Each row is a point on a tangle of strands that fork, close into loops and nearly touch. The rows are in no order.
Two points are linked if the straight distance between their rows is under 59.5. Some points are linked to none.
q_771: [-32   4  17  14 -21  -1  14  19   7  15   5   4   5 -29 -23   3 -15  10
 -20 -12   6]
q_55: [ 34  15 -29 -19   3  -4   3  13  -2  -5   9  -6 -13   1   2  13  28  12
   0  -5   8]
q_845: [-15 -17  26 -18 -27   0   1  -5 -19  32 -18  -7   4  -9   3   9 -12   6
  16   1  -3]
q_457: [ -9  -6  22 -12  -3  12 -23  23   5  14   7  14  -6 -38 -17 -12 -21  -1
   4 -26   2]
q_152: [-31 -31  23   6  22  -6  -7  19  27  23 -11   4  34 -47   6 -17 -17  -2
 -12  -7   2]
q_103: [ 39  39   4 -29   6   6  21 -32   0 -11  -3 -22 -39   2 -12   7   5 -13
   4  17   4]
q_590: [-37  16  18   6   1  -6 -11  32  13  45  31  -8  -8 -18  11 -13 -13  28
  -6 -28 -11]
q_478: [ 12 -21  11   0   6  -7 -14   6 -18  11 -11  -9 -13  -8 -14   5   9  28
   3  10  17]
q_502: [ -6   7 -10  22   3 -17   1  29  16  10  13   8   8 -20  23  -1  -4   6
 -19  -1 -18]
q_408: [ 38  -9 -21   1  31  -6   6 -39 -16 -27  -2  -2  -1  37  15  10 -13   4
   3  -3  17]
q_802: [ -8   9   3  14  12   0   4  21  10  14  -3  17  18  12  16   9 -13   9
 -17  16  -8]
q_543: [  6  -1 -30   0  -6 -11 -18  22   8 -12  16  -6  -1 -10   1  -4  18   3
  -5  -6   3]
q_91: [ 20   9  -8  -8  24   5  -3 -26  14  -6 -18  10  10   5  -3  -6   6 -10
  -3  22  -2]
q_987: [ 10 -16  -4 -18  10 -11 -18 -21 -20   6  -8 -20 -13   9 -15  -3  11   8
   4  24  22]
q_709: [-28 -29  26  -6  24   1  -8  22  31  16 -11  12  16 -13   3 -10   3   3
  12  -4   1]
q_870: [-29  -6 -17  21   1  16 -18  34   5  -5   3  17 -11  17   9   2 -32 -12
   5 -20 -36]
q_159: [-14  11  14  12  -8 -15 -13  18 -28  24  12 -22 -10 -11  10  -8  -3  -7
   3  12  -3]
q_825: [ 13  35  15 -27 -10   1  22 -16 -14   0   2 -28 -23  -4 -20  20  10 -29
  -9  28  13]
q_878: [  9  -6   3  -2 -25   5   6 -13 -23 -10   0  -1 -29 -15 -36   4 -16  23
 -13   6   7]
q_636: [-18  -4  -2  -5  -5   1  -6   6   2 -24   0  12  40  12  17   3  15  -9
  -1  -9   3]
q_546: [  6  -4 -35 -10  -6   0   3 -35  -8  -6  11  -8  11  27 -12  -9  -3  -8
   5   2   2]
q_156: [ 14  -9 -12   4  11  11  26  -6   0 -16 -16  19   5  34  -9  -3   5   1
 -14   8  21]
q_811: [ 14  18  -4   0 -15  -3  13 -24 -17 -20  11 -22 -25   2 -39   2  -2   6
 -20  12  22]
q_907: [ 23   8 -22  15  16   2   1 -27 -29 -24   1   3  -3  31  -7   2 -11  23
 -19   0  24]
q_328: [ 18  18 -35  -9   4  -3  12 -26  -7   5   8 -16 -21  40 -19  -3  -8  -4
   1  13  15]
q_676: [ 12   1  26 -12 -23  -4  36 -32  -2  15   3 -25  -8   5 -25   5   8  21
   5  29   8]
q_63: [-30 -41  -1  21   7  23 -20  29   3   1  -7  11   1   4  21  -1 -26  -6
  11 -31 -38]
q_540: [  7  10   7  10   0   7  20  -2 -10  11   2  21  22  22  -7 -10  14  10
  -5   8  16]
q_3: [  9 -32 -17   7  -3   1 -15  15 -11 -12   2   8  -1  -1  30 -35  -1   6
 -10   0  -5]
q_689: [-14 -38  12  12  16  11  -9  32  29  21  -7  17  27 -51  21 -17 -25 -14
   4 -33 -11]
q_307: [ 13  20 -25   6  26 -11  -8 -19  14  -8 -11  -1   6   0   6   2   5  18
  -9  19 -19]
q_253: [  2   7 -18  15  23   9  -3 -16   8 -39  -5   5  -1  45   5  18  -7 -18
  13 -14 -16]
q_746: [ 16   1   3  16 -13 -15 -17   9 -30   8   9 -13   5 -17   2   3  13 -18
   0   1  18]
q_32: [  1  32   7 -14   7   5   0  -1 -13   0  -3 -14 -11 -11 -29  15  17 -10
  -7  13  12]
q_989: [ -7   9  12   5 -11  11  -7 -26 -29  -9 -12  -4  -8  10   3  -3   6  -8
  30 -14 -19]
q_716: [  3   6  45   4   6 -10   2 -11   4  13  -7  14   6  -5  -7  16  -7  34
  -9  18   4]
q_443: [ -9  23 -24   9   1   6   9  13  21 -12   0  11 -16  22   1  -5   6 -17
   3   4 -15]
q_805: [ 42  -4 -32 -15  18  -2   0 -51  -1 -33  17  -3   8  28  13 -15 -11 -12
   8  -5  25]
q_959: [-13  16  22 -15 -24 -11   8   1   2  -6  18 -31  -5  -1  -4  21  28   5
   0   7   9]
q_614: [ 20   1  -4   8   3   7 -10   2  -2   0   6  15  16 -13 -30  -4   6  -5
   1 -14   5]
q_304: [  4 -48 -18 -12 -14   3  -9  18   6 -30  -6  21   4  -7  16 -19  -1   0
   1 -14  -8]
q_401: [  8  -3   1  -2  -8 -12   4   4  15  16   4   0  -1  10  13   9   7 -12
  18  13  -2]
q_416: [-13 -13  28 -10 -25  -3  22 -20   4  28 -18 -18   6  -2 -15   0   5  14
  17  17  -7]
q_839: [ -8 -10 -15   9  -8   2  -3  31   0   4  11  13   6  -8  50 -25   0  -8
  -5  -1 -25]
q_367: [ 26  24   0 -16  18 -12 -13  -4 -15 -13   4 -15 -14   4 -14  35   0 -19
 -18  12  25]
q_751: [ 31  -6 -15   7  14   7  24 -26 -16  -5 -18   9  -6  22 -13   0   5  30
  -8   8  22]
q_190: [-39  -3   6  19   3  -8   7  33  22   1  13   6   7  -8 -13   5   4  15
 -14  -8  11]
q_814: [ 13   6  -5  -9  -9 -15  14 -30   2 -40  10 -23 -11  -5 -17   8  13   5
  -3   3  19]
q_89: [ 11   3   5 -19  -4   8  -2 -13   0   2 -18   6   1 -27   3 -13   6 -19
   1  14 -10]
q_106: [-15  -4  24  15  14   1   6  16   2  39  -3  18  27 -11  18   1  -2  16
 -17  -4   9]
q_415: [  1 -20 -18 -12  11   5  -6  -6   8 -38   3  -2   3  45  18  21   9 -23
  24 -18   2]
q_56: [  0 -24 -10  -8  20  13 -14  13   0   4 -14  17   6  20  15   0   7   9
   8  -2  -8]
q_176: [ -7  -4  25   9 -25   0   9  10   0  -1  -3   6 -28 -36 -24  -8 -12  13
  -7  -4   8]
q_795: [-31  14  34  -5 -11 -19  -2  11  -2  23   9 -23  -9  -8   5   7  10   5
   5  14  -2]
q_656: [  1  -5  -7  14 -16  -5   1  -2 -29 -16   1 -12   3 -12 -20  -3   1 -18
 -13   2  31]
q_563: [-18  10  -3 -11 -13  -9   3 -21  11 -23   9 -24  -4  16 -14   4  14   1
   4   3  -3]
q_863: [  9  -6 -38 -17 -18  -3   7 -12 -19   6 -10  -6  12   2  -3   3   6 -11
  -2   5   0]
q_342: [-36 -15   8  28   1  26  -3  11   4  12  -7  18  21 -10   9 -19 -34  -4
   2 -28 -31]
q_888: [-10 -32   7   3  22  -3 -11   2  27  -6  -7   4  15   6   7  -7  21  10
  17   1   0]
q_366: [ 30  16 -26  -9 -16 -14   8  -8 -12  14   6 -19  -2  -5  -8  14  13   7
  -2  10  -2]
q_931: [ -3   5 -12 -16  20   1 -18 -16 -17  -1 -18 -15 -21   2  -5 -30  14  -1
   2  20  -3]
q_92: [ -6 -14   9   8 -14  -1   9  14  28  19  15  17   7   4   5 -16  -6 -21
  19   2  -1]
q_874: [-57 -14   1  24  12  -7  -1  34  21  17   3  -4  11 -22   7  -7 -12  18
 -18 -21  -4]
q_562: [ 45  32  10 -13  -4  13  18 -27  -8  -8   2  10 -19   5   0  10   7   5
  12   1  -3]
q_710: [  6   2 -30  15  13  -8  -4  -6   4 -27  -2 -10   7   3  -3   0  18   9
 -12   0   2]
q_594: [ -3 -25  12   1  -1  -9  -6  -8   0   9  -9   5  10   1   1  -4  -5  43
  -7   9  -6]
q_952: [ 27  -5 -21 -14  12  -1  -1   0   5 -29   2   5 -16  28  19  19   0 -30
  10  -2  13]
q_114: [-22  -2   6 -10 -16  16  -2  32   0  16  -5  10  -2 -33   2  11  -6  -9
   6 -36  -7]
q_487: [-16 -11   1  21   5  -2   7  -2  25  29  13   1  21  15  -8 -26   0   1
  15   5   0]
q_903: [  1  17  30  32  -2 -11  -2  28  -5  10   9   4 -12 -12   2  19  -9   7
 -15   5   5]
q_417: [ 14  13  31 -14 -32  -1  30 -18 -13  10  22 -26 -14 -18 -35  -6  -2  12
 -23  32   4]
q_615: [-13 -30   1  -2 -11   2  -9  28  20 -28  -3  21  27  -8   4   7   6  -7
   0 -22  -1]
q_797: [  5  18 -13  10   3   7  -9 -20 -16 -16  -3 -10  -7  26  14  11  -3 -29
  23  -6 -12]
q_813: [ -9  19 -13  -7 -12  -6  13  18   9 -29  14   4 -14  24  21   3  26   2
  -5  -4   2]
q_115: [  9  22  34  22  -5 -18  -2  -5  -4  -2  10   9  14   7  -5  26  -5  10
 -11   8   4]
q_299: [-49   4   6  18   2 -12   4  22  20  46  12 -21   9 -25  14  -9 -24   6
  -6 -21  -9]
q_179: [  5 -19  -6 -13  -1   9 -11  -4  -4  15 -24  12  22 -25   0  -1 -13 -22
  13  -6 -13]
q_376: [ 13  20 -15 -22  24  -1   0 -24  -6 -16 -18 -21 -33   4  -9  -5   8 -18
  -6  19  16]
q_472: [ 18  31  18  15 -16  11  12 -16 -21  -1   5   2 -12   6  -4  -4   6  -6
  18 -11  -5]
q_24: [ 13  -8  -6  -5  32  22 -29   5   2 -10 -10  25  16  17  35   0  -4  -8
 -12   9 -22]
q_510: [-14   2 -14   9   5  20   2   5  21  -8   1  24 -15  27   2  -6 -14  -3
  15  -9 -35]
q_691: [  1   9  -3   3  -2   2  13  16  -7 -25  -2  17  13  21  29  17  11  -8
  -6  -5   3]
q_610: [-23  -2   5 -36 -30  18  -7  17  -2   9   3   3 -15 -11   6  -8   0  -8
  16 -16 -16]
q_297: [  2   9   8   0 -11   1 -12   7  19   3   7   6 -22 -41 -23 -17  -8  -5
   4  -7 -11]
q_890: [ 30  18 -25 -14  20 -15 -15 -16  -8 -27  -1  -2   1  10  18  26  -3 -25
  -7   5  12]
q_112: [-14 -20  19 -15 -12   7 -12  -6   5  29 -19  -1   8 -30  13  -2 -13  -5
  23  -7 -23]
q_910: [  1   7  15  23   2   5   8   1   2  37   0   8  25  -1  -4 -10   6  19
   7  -5   1]

A fork is a point with three links, a tip a point with one. Leave the first point through the second and follow the links. Name the first fork or tip that comes.
q_176 / q_878 => q_656
q_89 / q_91 => q_328
q_656 / q_746 => q_176
q_510 / q_443 => q_910

Name the points in between on the shortest way along the links from the first point to the second, in order.
q_342 / q_408 => q_63, q_870, q_510, q_443, q_813, q_691, q_636, q_615, q_304, q_3, q_839, q_502, q_802, q_106, q_910, q_540, q_156, q_751, q_907
q_610 / q_656 => q_114, q_457, q_297, q_176, q_878, q_811, q_814, q_563, q_959, q_795, q_159, q_746
q_845 / q_366 => q_112, q_179, q_89, q_91, q_307, q_710, q_543, q_55
q_989 / q_716 => q_472, q_562, q_103, q_376, q_931, q_987, q_478, q_594
q_478 / q_952 => q_987, q_931, q_376, q_103, q_825, q_32, q_367, q_890
